Each row is a point on a tangle of strands that fork, close into loops and nearly touch. The rows are in no order.
In the rows, zero is written as 128.
Points whose rows are less than 91.8 apart are linked; no others are. Some points are linked to none.
K526: [147 149 153 163  97 120 114 166  72 164 139 121 179  92  87 181 131  92
 170 140 169 128  65  68 166 136 118]
K989: [143 110  98 122 148 101 128 147  99 124 185 136  89 126 155  85 169 111
 138 113 141 113 126 108 159 128 147]
K762: [147 111 121 153 161 126 138 144  93 151 130 140  91 133 181  81 196 124
 173 102 129  74 138  86 186 131 101]
K344: [122 141 159 133  75 122 176 138 115 112 125 154 202 103 163 139 105 115
 151 141 160 136 139  40 163 146  91]
K909: [124 178  82  86 149 162 100 138 128 148 130 146 102 135 106 117 132 157
 105 140 107 102 138 213 108 130 191]
K48: [112 137 168 187 110 161 157  45 145 127  82 117 103 117  59 144 113 150
 125 102 108 146 151 111 109 123  96]
K76: [123 104 124  96 161 101 108 114 145  80 176 126 111 132 178  88 118 113
  99 111 136 155 169 116 122 117 146]
K739: [151 116 146 145 116 117 144 154 119 130 128 140 164 119 163 130 124 101
 157 135 152 109 119  76 166 140  96]
K456: [155 142 108 140 135 102 110 155 153 189  55 117 134 148 138 137 134 170
 200 136 120 129  76 154 107  84 110]
K587: [146 129 130 123 145  83 118 135 122 132 164 155 100 106 104 154 131  96
 155 105 133 157 129 140 122 118 120]
K578: [115 129 156 191 136 168 144  26 153 125  98 126  59 132  65 135 117 139
 118 105 103 149 151 131 125 121 136]
K883: [152 150 127 164 114 116 111 165  98 161 124 135 172 114 116 159 124 106
 191 128 150 114  67  87 152 131  97]
K916: [125 170 148 136 124 144 145 131 159 181  54 135 149 153  99 144  97 163
 165 127 115 152 148 121 111 134 115]
K100: [149 117 122 157 130  77 114 139 101 139 175 145  78 110 137 111 177  87
 184  95 172 147 109  59 131 110 116]
K289: [110 158  94 101 133 109 128 138  89 126 232 168  97  76  70 154 123 109
 128 123 117 154 148 151 117 171 180]
K80: [158  80  77 160 137 105  98 115 148 142 111 134  70 154 183  97 204 114
 185  81 116 108 107 151 123 102  93]
K655: [141 134 144 172 137 178 118  35 146 132  66 128  68 186 117 119 134 130
 123 105 116 107 163 165 125 118 135]
K432: [152  84 141 138 129 136 133 115 175 119  58 109 124 169 150 143 126 115
 113 127 124 110 135 163  89  74  95]
K580: [147 111  75 156 127 135 105 152 125 145  85 107 159 140 192 136 158 152
 133 116 110  66  57 173 154 105 122]
K808: [161 121  66 147 156 130  71 132 125 161  98 135  84 142 151 106 203 149
 187  88 108  92  94 162 115  95 136]
K458: [126 111  92 168 113 103 116 165  79 151 137  74 135 137 180 115 184 105
 132 141 160  92  50  73 182 153 111]
K878: [145 117 143 150 128 133 141 143 139 144  84 140 160 127 161 123 122 121
 162 126 141  99 128 100 160 123  76]
K751: [143 152 138 145  95 123  93 184  73 168 129  95 196  98  67 179 133 105
 158 158 150 133  67  90 164 166 138]
K255: [139  68 108 157  84  83 140 142 171 118 106 119 161 140 177 147 120 106
 172 126 138 148  80  82 126 106  64]
K651: [150 110  79  92 140 127 104 148 123 113 135 123 120 138 157 122 151 123
  89 142 110  66 100 224 121  89 177]
K209: [119 139  94  75 151  97 125 141 110 111 210 163  90 106  71 146 133  93
 129 121 118 151 142 181 118 140 176]
K452: [104 152 119  86 118 162 144 153 136 112 156 117 167 123 103 161  89 124
  71 178 115 116 111 190 130 143 165]
K197: [150  97 153 144 127 173 139  74 136 113  55 117 104 203 148 119 125 130
  95 116 124  84 163 162 117 117 100]
K840: [113 159 154 128 125 162 137 115 147 171  71 115 106 153  89 135  97 185
 105 133 112 139 154 153  78 140 128]
K985: [ 99 108 143 139 125 131 149  86 132  86 143 136  95 130 135  92 126 130
 100 107 126 169 192 105 122 149 129]
K710: [131 112 161 116 118 143 172 134 166 124  89 130 194 154 125 176 100 124
 109 130 130 137 124 122 110 110  92]
K298: [136 158 125 141 127 154 107  92 134 183  26 142  91 181 123  93 154 173
 147 121 124 117 150 174 113  97 161]
K12: [ 99 147 162 146 118 205 162 138 133 118  91 133 138  90  72 152  72 181
  87 155 119 113 145 109 103 164 101]
K175: [135  95 151 166 129 138 159  21 156 113 105 117  73 174 132 110 144 105
 122  92 129 160 165 122 145 101 103]
K149: [135  91 129 149 145 113 121  70 131 114 139 140  65 154 155  54 177  96
 146  95 124 156 189  87 174 128 136]
K706: [160 147 124 110 157 105  84 128 152 176  86 142  84 144 100 120 164 150
 190 115 109 145 123 171  98  80 154]
K98: [140  78  99 153  89  75 126 144 177 133 109 110 151 150 167 172 120 101
 164 117 124 155  58 125 109 105  75]
K211: [116 113 173 168 101 159 176  36 147 113  85 112 111 153  85 157  99 148
  95 100 113 133 150 126  97 138  78]
K477: [139 116 140 157 103 112 144 154 101 136 125 117 171 127 189 113 145 109
 154 138 152  94  81  56 190 138  87]
K280: [ 99 150 136 136 141 129 125 114 132 118 160 170  73  70  64 127 125 131
 119 113  92 161 162 140 109 156 153]
K593: [123  84 147 128  86  93 153 140 153  96 110 122 197 126 169 131 107 115
 129 143 154 136  99  74 149 108  87]
K138: [133 117 130 128 116  73  98 121 110  97 180 106 152 101 183 134 122  93
 152 127 158 158 115  42 121 114 108]
K296: [125  81 118 105  90 110 127 160 147  86 145  78 176 132 168 120 107 120
  84 164 137 117  75 129 155 104 125]
K88: [159 101 120 136 151 123 116 137 133 127 113 142 100 138 143 106 151 110
 157 112 125 112 139 159 131 107 117]
K778: [111 195 106 108 130 148 132 170 111 187 111 140 125 112  68 128  99 181
 166 157 112 135 115 158 132 164 157]
K852: [155  74 141 139 133 145 114  88 140 107  54 117 108 203 165 120 133 126
  93 109 132  89 140 178  99  79 101]
K320: [ 96 117 164 101  79 118 184 121 155  89 115 134 231 121 149 169 100 133
 104 154 156 155 134  77 128 119  83]
K284: [104 135 105  92 136 162 133 140 119 106 165 164  86 110 110 103 119 128
  75 136 111 106 153 182 124 175 174]
K516: [111 156 149 117 126 186 120 127 141 140  76 124 121 162 102 145  85 176
  79 149 128 108 142 174  76 133 136]
K939: [136 104 139 167 130 123 141  48 141 110 119 137  64 154 143  88 159  95
 138 101 125 168 184 107 158 121 128]
K709: [151  64  88 176 139 108 117 132 141 151 109 132 100 147 178 112 173 110
 186  98 132 113  94 132 120 117  82]
K536: [117 180  98 103 147 155 101 127 141 138 132 158  73 124  76 106 146 146
 113 126  94 116 152 190 108 159 192]
K201: [147 144 132 146 147  97 122 117  98 134 178 186  78  99 100 123 172  85
 182  96 142 163 153  85 140 147 132]
K347: [125 157 107  84 147 152 107 148 146 143 134 141 125 121 109 144 111 128
 100 144 122 112 132 199 103 131 173]
K142: [110 141 145 160 129 196 125  63 118 113  92 132  60 136  77 110 108 156
  88 130 110  93 154 147 111 147 142]
K273: [167 128  94 138 157 112  83 153 136 152 124 120 123 136 117 138 153 122
 193 115 119 113  84 159 111 102 126]
K742: [144 116 135 152 141 139 128 113 146 131  92 143 111 143 121 119 139 101
 158 113 119 130 171 129 137 135 117]
K102: [ 89 139 126 112 141 185 136 139 114  98 160 152  71  88  83  97 107 154
  66 141 111  90 156 168 126 172 173]
K853: [130  99  93  87 157 100  99 149 102  93 221  85 112 131 165  82 135 114
  94 139 136 105 114 132 156 126 182]
K551: [124 119 118 169 105 114 133 165 100 141 126  91 145 138 203 111 165 128
 137 143 142  81  63  72 204 142  75]
K132: [114 100 137 111 141 143 127 120 137  92 133 114 145 153 192  73 106 129
  86 125 147 128 163  94 139 139 124]
K854: [ 97 119 168 157 105 179 184  97 117  99  90 133 144 105  86 144  86 178
  81 136 130 106 161  92 110 157  82]
K986: [102 150 139 138 137 172 146 133 138 127 123 160 123  94  85 143  88 134
 106 128 115 133 147 138 115 167 130]
K257: [133  82 104  90 121 109 121 148 145  85 159  80 149 142 184  98 110 115
  87 149 131 124  76 148 134 104 142]
K473: [134 116 164 127 123 135 148 123 198 149  58 118 188 153 107 179 105 145
 120 125 122 138 113 134  78  91  89]
K688: [114  98 133  91  92 134 141 155 129  86 151  79 195 140 164 123  90 121
  70 172 152 123  97 134 152 126 141]
K652: [121  95 175 157  99 140 183  21 141 100  91 104 124 176 115 155 115 146
  93  91 128 156 159 111  96 117  72]
K62: [140 101  93 138  88 102 122 147 171 133  92  90 172 148 156 178 116 108
 147 133 111 126  41 151 119 108  85]
K148: [128 132 157 119  54 107 138 165  75 117 144  99 210  93 120 168 122  94
 121 168 159 141 108  89 174 147 137]
K743: [143 136 115 132 133  78 131 136  77 131 203 160  85  99 121 128 157  87
 170  96 171 158 114  79 132 128 129]
K64: [139 136 137 130 142 162 128 133 157 151  48 127 148 165 133 137 115 147
 128 132 130 104 141 161 110 100 123]
K244: [107 139 116 107 151 111 118 127 110  92 215 134 117 115 175  85 124 105
 106 126 146 122 173  90 148 159 162]
K856: [114 159 108 138 154 184 107 100 128 142  93 152  76 138 111  86 159 140
 110 117 109  87 160 168 129 154 161]
K383: [155 165 120 153 161 154 110 129 122 182  62 152 125 147 143  96 172 157
 195 112 115  95 148 128 154 127 121]
K704: [135  58 111 114 132 123 136 123 175  84  99  94 132 175 210  85 124 116
  87 136 145 117 120 131  98  88  99]
K60: [114 159 152 123 103  72 147 124  84 119 182 156 132  83 136 153 131  96
 158 130 151 174 156  58 118 136 109]
K316: [101  98 167 106 119 121 179  86 157  85 115 120 180 151 145 151 108 136
  76 125 144 164 163 102  90 117  85]
K96: [111 108 131  88 113  93  98 158  62  98 225  75 157  95 128 131 118 106
  94 170 142 160 116  96 148 150 200]
K120: [119 123 144 150 118 191 154 100 140 127  62 127 140 159 110 140  98 146
 107 129 128 104 155 124 113 162 101]
K207: [142  96 156 103 123  93 147 145 182 132 131 118 183 117 108 186 111 106
 111 115 109 152  96 151  87  79 104]
K251: [147 150 118 112 154 130 104 141 151 157 105 142 111 135 102 132 134 137
 161 121 114 135 138 169 109 116 144]
K116: [142 164 118 119 146 147 111 153 121 167  88 131 153 136 131 129 116 145
 170 145 126  99 101 149 145 119 125]
K649: [123 105 150 163 110 194 162  74 131 105  73 104 103 182 124 123 106 146
  92 122 129  92 169 134 126 148  93]
K873: [156 153 122 125 134 110 111 161  90 145 165 136 147 107  95 168 120 107
 161 137 137 133 103 118 144 141 138]
K945: [130  89 142  88 150 135 136  94 144  66 129 102 116 171 174  92 110 127
  54 126 145 140 159 144 100 120 126]
K52: [139 127 171 112 132 104 144 128 193 157 104 123 193 138  89 196 112 136
 127 104 112 162 113 156  66  90 105]
K967: [132 122 113  96 140 142 134 157 140 119 129 135 135 136 129 136 115 122
 105 135 119 111 127 183 130 122 142]
K974: [142  76 118 149 146 102 127 123 145 113 119 125  94 147 191  75 155 120
 149 105 133 123 139 100 143 105 102]
K835: [120 165 141 176 142 144 123  64 158 186  61 131  78 151  69 116 136 152
 173 111  99 172 155 126 127 111 140]
K703: [150 126 143 156 124 186 116  56 138 142  43 121 100 202 126 134 123 151
  99 112 125  88 157 169 108 114 125]
K482: [116 125 137 131 125 178 154 120 124 113 106 145 126 128 118 130  99 141
  86 137 129 117 160 141 106 165 113]
K745: [121 173 117 179 130 159 119  68 135 172  67 142  68 140  79  86 155 154
 170 112 101 136 161 125 141 136 145]
K443: [129 139 118  91 149  91 115 118 142 112 193 168  69 100  77 148 147  99
 121  95  98 174 154 181 102 134 168]
K403: [127 176 103 114 153 146  91 123 133 155 132 166  71 129  92  97 154 138
 152 120  92 132 150 157 127 161 175]
K260: [135  71 128  93 146 117 123 119 174  78 129 100 122 176 186  79 113 118
  85 124 143 137 143 128  98  95 117]
K936: [110 120 188 166 115 191 157  73 109  82  98 122 108  92  59 128  93 178
  80 130 113 107 168 104 120 153  97]
K223: [126 112 145 146 118  68 105 121 126  97 163 127 131  98 187 137 138 112
 174 117 163 169 140  35 109  97  90]
K398: [159 100 125 161 161 134 133 117 117 143 103 140  82 155 168  76 205 120
 160  97 121  93 173 112 175 123 110]
K785: [133 119 127 125 108  73 112 140  79 120 198 113 146 103 157 131 125  95
 147 132 164 152  98  49 148 116 128]
K919: [124 140 161 176 133 185 130  26 128 114  92 114  55 131  58 124 104 175
  98 119 101 108 128 143 120 126 141]
K490: [121  78 145 136 139 115 115  80 168  67 118 106 156 145 180 111 126 118
 113 105 148 159 176  67 101  89  92]
K774: [147  98 105 147 113  76 122 150 117 130 161 118 138 122 139 146 125  91
 150 131 153 130  62 105 137 126 105]
K990: [144  95 135 120 139  95 138 142 168 118 118 125 146 129 119 160 124 112
 135 117 116 151 121 150  98  93 102]
K549: [139 114  87 154 132 133 122 157  95 140 120 106 135 140 192 115 173 141
 135 134 115  67  69 141 168 123 125]
K773: [ 85 167 147 136 123 151 146 150 128 126 149 149 128  62  71 153  88 153
 120 133 109 138 148 116 117 162 130]
K864: [128 142 128 124 127 130 141 162  58 139 175 120 141 118 138 121 144 107
 131 163 146 101 110 103 194 171 155]
K665: [126 112 135  88 139 141 140 129 154 106 128 124 121 150 133 147 104 124
  66 140 128 130 137 186  95 112 140]
K566: [135 125 116 116 141 109 136 160  84 129 185 118 124 120 163  96 154 106
 143 141 151 100 109  95 166 139 145]
K545: [158 125  88 141 138 142  99 148 133 165  72 123 134 144 183 122 154 168
 153 123 124  74  78 176 122  96 140]
K875: [143 167 121 121 138 135 112 164 105 159 135 134 162 112 111 145 121 127
 171 143 124 114  99 139 159 149 145]
K557: [126 136 132 113 115  89 127 148  62 128 210 116 138  99 135 134 129  86
 128 150 161 143 117  67 156 146 153]
K354: [159 127 116  98 157  69 101 132 144 126 179 151  77 110  76 145 170  95
 146  92  96 170 133 178  98  98 160]
K213: [163 112 135 146 138  87 116 140 137 143 136 149  98 115 103 153 152  97
 198  84 124 166 120 111 109 105 104]
K733: [156  72 113 192 129 125 132 129 140 154  74 135 113 140 185 110 179 118
 194 106 131 100 127  99 147 111  71]
K134: [107 142 115  96 123  92 133 144  76 111 226 139 121  88 101 151 119 101
 117 140 134 167 141 132 131 150 173]
K44: [117 117 161 128 130  65 140 102 137 101 167 151  95  99 120 130 141 107
 138 108 123 204 185 106 113 116 125]
K548: [101 101 172 129 106 124 178  40 150  80 117  99 139 157 132 143 110 153
  80 102 126 171 178  97  84 124  74]
K400: [121 167 153 158 124 131 140 104 162 189  56 127 113 148  65 139 114 165
 181 113 114 176 154 126 119 127 112]
K677: [ 74 164 133  93  96  88 130 126  92  89 229 117 162  80 141 146 104 108
  99 172 140 178 157  82 118 142 146]
K374: [ 98 117 140  73 113 151 134 124 142  64 170  96 191 144 176 106  82 129
  55 160 152 128 125 117 158 137 150]
K641: [120 171 133 169 124 176 121  97 119 175  43 136  70 133  77  85 121 184
 150 130 108 121 157 132 139 148 139]
K345: [114 133 144 118 105 159 167 151 139 123 100 143 192 126 131 151  89 125
 105 157 141 100 124 112 162 153 106]
K633: [ 89 140 177 136 133 152 152 104 152 121 138 134 127  70  52 162 109 177
  75 121  95 152 149 147  60 139 125]
K292: [ 85 136 159 131 104 122 191 117 136  99 127 152 173 108 124 152 102 136
 101 152 138 160 169  91 105 140  92]
K414: [157 196  90 101 161 119  86 161  88 177 160 142 112 131  70 123 158 137
 186 121 130 122 109 152 130 133 167]
K514: [143  80 136 147 122  66 124 127 148 101 138 125 115 130 173 114 139 103
 164 101 147 175 138  70 116  97  93]
K63: [164 116 137 162 147 103 102 135 151 160  94 144  95 124 118 146 151 113
 207 101 127 150 125 124 117 110  93]
K135: [142 107 152 132 140 149 131 106 169 129  69 121 125 166 124 149 120 123
 112 110 129 126 151 158  93 109 112]
K663: [120 158 123 158 140 188 104  91 120 134  88 142  55 124  78  87 135 174
  97 128 104  91 156 155 122 160 172]
K203: [ 99 163 131  99 111  68 139 140  73 113 230 132 136  78 129 154 118  95
 130 152 146 192 149 100 116 141 154]
K619: [114  93 112 115  94 106  92 158 111  85 181  55 167 127 179 102 128 120
  90 153 143 108  90  95 172 153 144]
K931: [134 115 153 165 134 153 163 117 142 145  72 146 143 143 134 124 118 111
 154 109 128 126 161 110 144 127  87]
K291: [155 132  81 131 134 101  81 147 149 178  90 116 110 150 125 131 136 147
 179 123 118 125  67 167  92  84 132]
K348: [123 132  93  88 155  95 111 135  91 100 241 121 105 117 162  77 145 108
  98 123 142 127 144 107 157 152 177]
K113: [144  94 114 169 147  98 128 141 111 150 131 128  84 133 185  98 183 117
 179 107 145  92  97  75 163 133  81]
K682: [133  79 156 142 138 123 139  78 165 100 104 102 123 162 164  96 134 120
 115 101 142 153 177  85 123  89 102]
K650: [155 151 121 137 137 129 113 165 138 180  59 122 169 145 130 127 113 169
 176 137 120 123  94 149 123  99 116]
K763: [148 144 148 134 140 151 122 136 159 167  40 122 155 174 117 142 106 164
 160 131 121 135 125 142 109  94 103]
K668: [132 195 136 145 128 122 119 149  88 173 156 174 138  87  80 164 122 109
 194 117 148 147 129  86 131 160 133]
K749: [ 90 175 145 107 135 163 130 148 146 148 123 124 106  92  44 131  82 186
 106 149 107 132 139 161  90 148 164]
K642: [120  99  89 160 138  96 118 139 121 137 154 110 103 160 215  90 186 122
 154 113 145 103  83  88 161 128  91]
K546: [159 167 131 163 141 110 119 148  87 168 151 173 116 101  97 159 153  90
 204 102 159 137 119  73 138 143 109]
K618: [150 144 112 126 160 160 100 112 136 144  89 143  99 153 141  92 168 137
 122 115 111  78 154 190 124 118 158]
K802: [130 146  94  98 142 133 123 127 113 112 203 172  54 113  93  80 169 112
 113 113 110 126 163 161 150 177 178]
K590: [ 92 161 164 113 141 161 144 137 150 126 151 129 113  72  35 150  87 194
  77 133 104 147 135 158  73 136 144]
K249: [132 177 132 119  94 158 112 179 101 156 106 101 209 120  98 157  92 150
 144 176 136 115  85 140 182 160 147]
K644: [ 78 147 146  91  80 103 145 131 102  76 201 107 205  92 153 150  96 119
  92 173 145 171 139  79 145 140 154]
K237: [154 139  87 150 164 138 102 154 104 157 113 124 130 127 161 129 180 140
 164 123 120  63  72 133 163 121 113]
K480: [157 173 123 159 164 146 102 135 107 185 109 159 103 133 125 111 191 136
 211 103 121  97 142 111 172 147 114]
K519: [138 116 128 124 143 106 124 112 133 119 158 170  68 124 116 103 162  97
 141  99 119 159 170 134 144 134 149]
K439: [108 138 151  93  80  96 146 149  90  97 173  97 192  95 145 149 108 107
  99 169 150 150 117  84 163 148 146]
K999: [162 129 116 115 153  83  84 126 183 167 103 125  88 139  85 144 157 139
 179  94 103 158 112 174  81  76 142]
K553: [110 171 120 135 110 149 146 157  81 148 169 151 144  95 120 139 114 116
 138 152 139  99 129 102 179 190 146]
K233: [168 126  76 133 155 141  79 139 139 166  73 139 107 144 163 105 173 163
 149 103 103  75 104 174 106  73 158]
K396: [154 118  70  91 156 118  94 155 117 118 167 126 103 137 131  99 159 109
 121 132 112  83 107 201 125 100 173]
K816: [138 109  97  92 129 141 110 161 125 117 144  99 141 138 137 137 117 129
  80 160 109  84  83 216 127 100 179]
K261: [146 162 123 154 142 154 110 114 129 185  44 134 113 154 131  92 155 162
 159 116 122 116 158 160 130 117 136]
K870: [133 126 123  87 116 152 119 166 137 116 130  97 182 137 128 149  99 128
  71 177 114 101  87 195 130 113 159]
K508: [107 120 124  75 117  88 149 149 106  89 219 107 143 112 119 146  95 115
  84 147 127 171 130 168 110 117 174]
K464: [143 152  93 117 130 155 105 160  95 151  91  94 171 135 165 128 135 172
 106 141 108  61  70 184 172 111 168]
K205: [107 153 142 155 128 177 146 121 148 148  59 130 153 134  95 140  91 146
 133 136 120 131 154 116 111 156 101]
K451: [150 105  86 131 137 105 104 148 136 130 118 122 107 136 155 122 157 112
 161 117 111  92  94 169 117 107 124]
K995: [100 103 159  97  84 108 163 128 155  77 114 106 225 115 167 142  99 130
 100 149 165 144 110  63 151 109  99]
K466: [122 162 141 105 100 189 133 164 129 138  90 105 223 124 119 151  85 142
 113 174 127  97 103 154 171 157 130]
K232: [144 128 143 137 124  99 146 135 101 134 156 149 132 109 168 113 129 107
 164 120 147 129 129  69 157 138 101]
K740: [ 93 162 109 121 129 126 131 140 112 118 189 179  83  62  77 128 119 123
 128 126 104 140 154 140 128 168 155]
K2: [167  96 132 191 133 142 122 122 165 156  53 129 132 147 147 131 148 131
 207 104 128 110 126 108 144 100  72]
K736: [123 132 149 125 111 148 159 146 145 125 111 147 183 121 118 160  91 126
 115 135 132 135 125 127 126 138 106]
K485: [125 118 132 116 119  95  94 163  44 123 210  93 149 100 127 124 148  87
 104 169 165 148  97  72 157 154 185]
K286: [128 135 152 129 126 104 134 126 101 115 168 144 127 102 177 107 125 108
 139 124 160 149 159  48 154 138 124]
K371: [ 89 156 160 107 131 191 147 129 156 133 103 114 156 156  97 175  74 181
  64 156 124 108 120 163  69 147 131]
K822: [165  92 118 150 156 137 114 128 135 146  97 148  85 151 160  90 190 111
 154 105 116  89 148 146 146 110 124]
K996: [111 117 138  69 123 104 166 135 142 105 188 122 155 125 117 161 105 110
  67 138 119 161 132 179  95 109 146]
K836: [110 179 127 135 128 156 138 133 119 193  56 150  85 120  72  95 115 195
 147 148 110 131 146 148 129 153 153]
K938: [ 71 134 167 124  82 121 197 120 141 111 116 156 206  92 123 183  99 133
 108 154 141 159 144  81 118 140  81]
K558: [102 176 124 126 122 156 142 159 103 138 161 155 145  71  91 149  85 140
 137 151 119 119 125 128 153 185 146]
K812: [106 101 150 110 126 108 137  93 152  68 127 112 186 147 166 123 107 131
  91 124 148 168 165  73  98 107  91]
K146: [122  63  94 110 114  97 105 137 179  91 130  79 141 164 203  98 122 111
  95 137 132 128  80 138 111  89 114]
K671: [ 88 160 168 124 121 185 152 139 157 137 109 137 165 103  75 171  77 187
  81 148 113 127 127 136  72 151 121]
K84: [104 198 113 124 129 167 143 151 108 190  79 150 124 130  87 103  91 197
 141 165 120 125 121 168 131 160 146]
K192: [131 128  99  89 154 133 138 144 101 108 169 126 104 137 174  74 149 122
  97 139 129  89 147 154 168 144 160]
K31: [130  92  63 128 137 105 102 151  82 123 175  95 111 147 158 117 184 113
 114 146 118  90  60 160 140 135 152]
K474: [163 146 105  93 162  87  81 142 151 152 151 128  87 124  79 154 154 117
 166 107 102 152 106 190  89  84 159]
K616: [149 100 139 120 123 159 133 150 143 118  83 128 177 160 167 125 117 126
  99 151 141  79 103 158 130 109 109]
K245: [102 115 143 100 136 115 122 112 149  61 162 120 189 115 186 124 102 102
  85 133 145 159 153  72 116 112 114]
K720: [ 83 120 166 138 108 139 185 107 133 101 131 143 149 100 104 153 108 156
  69 130 122 155 164 115  81 144  96]
K225: [132 173 141 124  91 128 100 185  98 173 114  92 207 110  73 187  97 125
 156 171 132 141  72 117 161 151 142]
K937: [109 121 127  80 125  85 125 131 128  70 211  89 168 100 160 143 106 108
  95 149 133 170 136 101 114 107 150]
K761: [133  68 139 142  96  88 162 128 151 103  92 119 178 129 171 135 113 122
 154 124 145 145 114  59 126  97  61]
K317: [108 123 125  76 112  91 127 143  94  78 238  87 163  99 135 144 103 112
  75 164 128 171 137 128 136 129 181]
K68: [115 142 132 110 142 115 122 121  95 113 190 127 143 110 189  86 128 105
 114 122 154 137 156  62 159 148 143]
K69: [125 143 156 127  65 114 158 158  86 128 136 131 201 101 145 157 108 109
 138 151 161 132 108  58 186 155 115]
K555: [161 174 116 155 158 120 111 148 100 183 131 165 106 122 107 124 160 112
 217  98 139 122 123  94 158 146 120]
K182: [141  76 147 156 121 135 147  57 151 112  86  99 104 182 158  98 142 113
 121  91 149 143 183 116 143  95  97]
K712: [113 148  80  86 146 149 127 139  98 115 204 162  74 114 119  93 145 121
  92 132 104 106 148 168 147 170 189]
K923: [117 195 133 143 108 134 128 161  71 169 164 159 157  74  90 169  97 115
 177 143 141 149 115  77 148 180 137]
K328: [133 102 146 134 128  76 137 107 144 105 141 139 116 124 147 113 148 110
 147 104 131 179 175  86 126 106 112]
K794: [162 128 124 133 148 103 106 107 116 141 162 193  60 122  94 100 195  92
 180  93 115 154 150 116 144 141 154]
K556: [109  98 134  94 140 140 131  79 138  67 143 111  88 170 161  81 100 134
  42 121 126 148 182 143  95 141 153]
K622: [125  99 143  57 127 112 147 133 163  90 161 108 133 153 135 145 100 114
  43 156 122 141 116 195  75  95 146]
K318: [139  86  87 133  82 119 115 143 161 111  91  90 169 153 178 150 119 113
 113 144 117 104  48 179 121 105 104]
K902: [131  89  68 105 141  93 103 145 104 106 191  87 109 147 174  84 154 118
 102 141 127  99  84 149 142 127 169]
K513: [ 83 130 174 150 120 142 154  99 144 113 124 144 120  79  65 156  97 152
  82 113 108 154 166 119  83 147 101]
K65: [140 115 124 111 144 106 136 127 115 109 168 155  86 128 145  82 152 103
 129 118 126 134 157 123 146 146 145]
K912: [105 182 123 106 128 157 133 167 131 163 118 131 157 126  86 152  77 159
 133 158 115 135 120 156 121 146 146]
K570: [ 95 152 138 111  86 188 167 153 126 117 107 129 213 116 131 148  83 135
  94 173 143  96 105 131 176 172 122]
K960: [157 129  68 166 153 125  89 148 115 160 121 135  97 141 152 116 203 122
 186  96 124  88  84 125 141 120 102]
K486: [ 94 135 153 115 144 169 126 122 125  86 152 153  66  63  47 109 115 157
  68 134 109 125 155 167 105 155 166]
K512: [123 115  92 157 129  93 116 151  94 134 179  90 106 137 187  98 174  94
 143 117 168 106  75  59 164 135 121]
K13: [157 127 127 170 122 109 115 153 128 158 105 132 145 117 128 166 136 111
 208 117 143 119  79  98 139 119  80]
K301: [120 162 134 113 123 153 140 151 157 165  99 131 188 134 112 162  82 147
 130 144 119 132 114 151 124 128 126]
K283: [ 99 136 149 127 154 142 128  96 145 104 157 161  62  74  42 137 123 150
  73 118  84 147 153 168  92 140 170]
K20: [ 92 143 124  94 119 173 148 153 134 108 171 128 132  97  89 153  78 139
  71 158 110 128 128 176 120 158 167]
K525: [136 140  79  86 152 129 109 146 111 128 179 152  99 130 115 115 149 107
 116 126 110 106 145 196 141 138 178]
K440: [ 97 108 141  87 133 149 129 119 157  47 168 108 182 134 186 115  91 119
  57 140 150 146 153  96 120 124 128]
K342: [140 135 155 123 128  57 141 117 118 128 174 154 102  98 114 171 145  87
 164  97 129 186 154 108 109 109 111]
K413: [163 101 120 166 133 113 112 147 156 166  82 133 139 132 139 145 141 119
 198 108 134 118  92 118 121 106  80]
K594: [ 96 167 163 124 123 153 137 134 143 173  82 127  95 121  46 129  96 199
 101 142 108 145 132 173  76 143 143]
K817: [166 112 103 141 159 143  81 112 142 134  68 135  92 168 156 101 185 146
 127  94 116  77 142 184 120  76 153]
K279: [123 161 136 144 125 161 113  84 149 183  44 120  95 187  97 129 125 182
 118 132 119 128 148 170  99 119 137]
K419: [141 129 125 106 137  94 126 151 112 133 180 133 122 111  98 161 129  95
 153 133 126 140 117 148 128 125 152]

How many points has the smallest loop of links through each point below? Write 0 if it is on no loop.
K912 -> 30
K642 -> 14
K120 -> 10
K237 -> 7
K663 -> 0
K853 -> 0

A tip is a point with one link. Name the tips that can be reached along the links from each point below, in the order of the rows.
K284 -> K344, K251, K802, K20
K320 -> K936, K923, K318
K856 -> K149, K556

A fork is a point with three links, a tip a point with one. Leave the first point through the second and follow the links. Name the first fork or tip that comes.
K400, K835 -> K736
K864, K566 -> K100
K477, K551 -> K88
K20, K452 -> K712
K318, K62 -> K840
K316, K548 -> K233
K251, K706 -> K289
K587, K342 -> K317
K301, K912 -> K916
K633, K513 -> K318
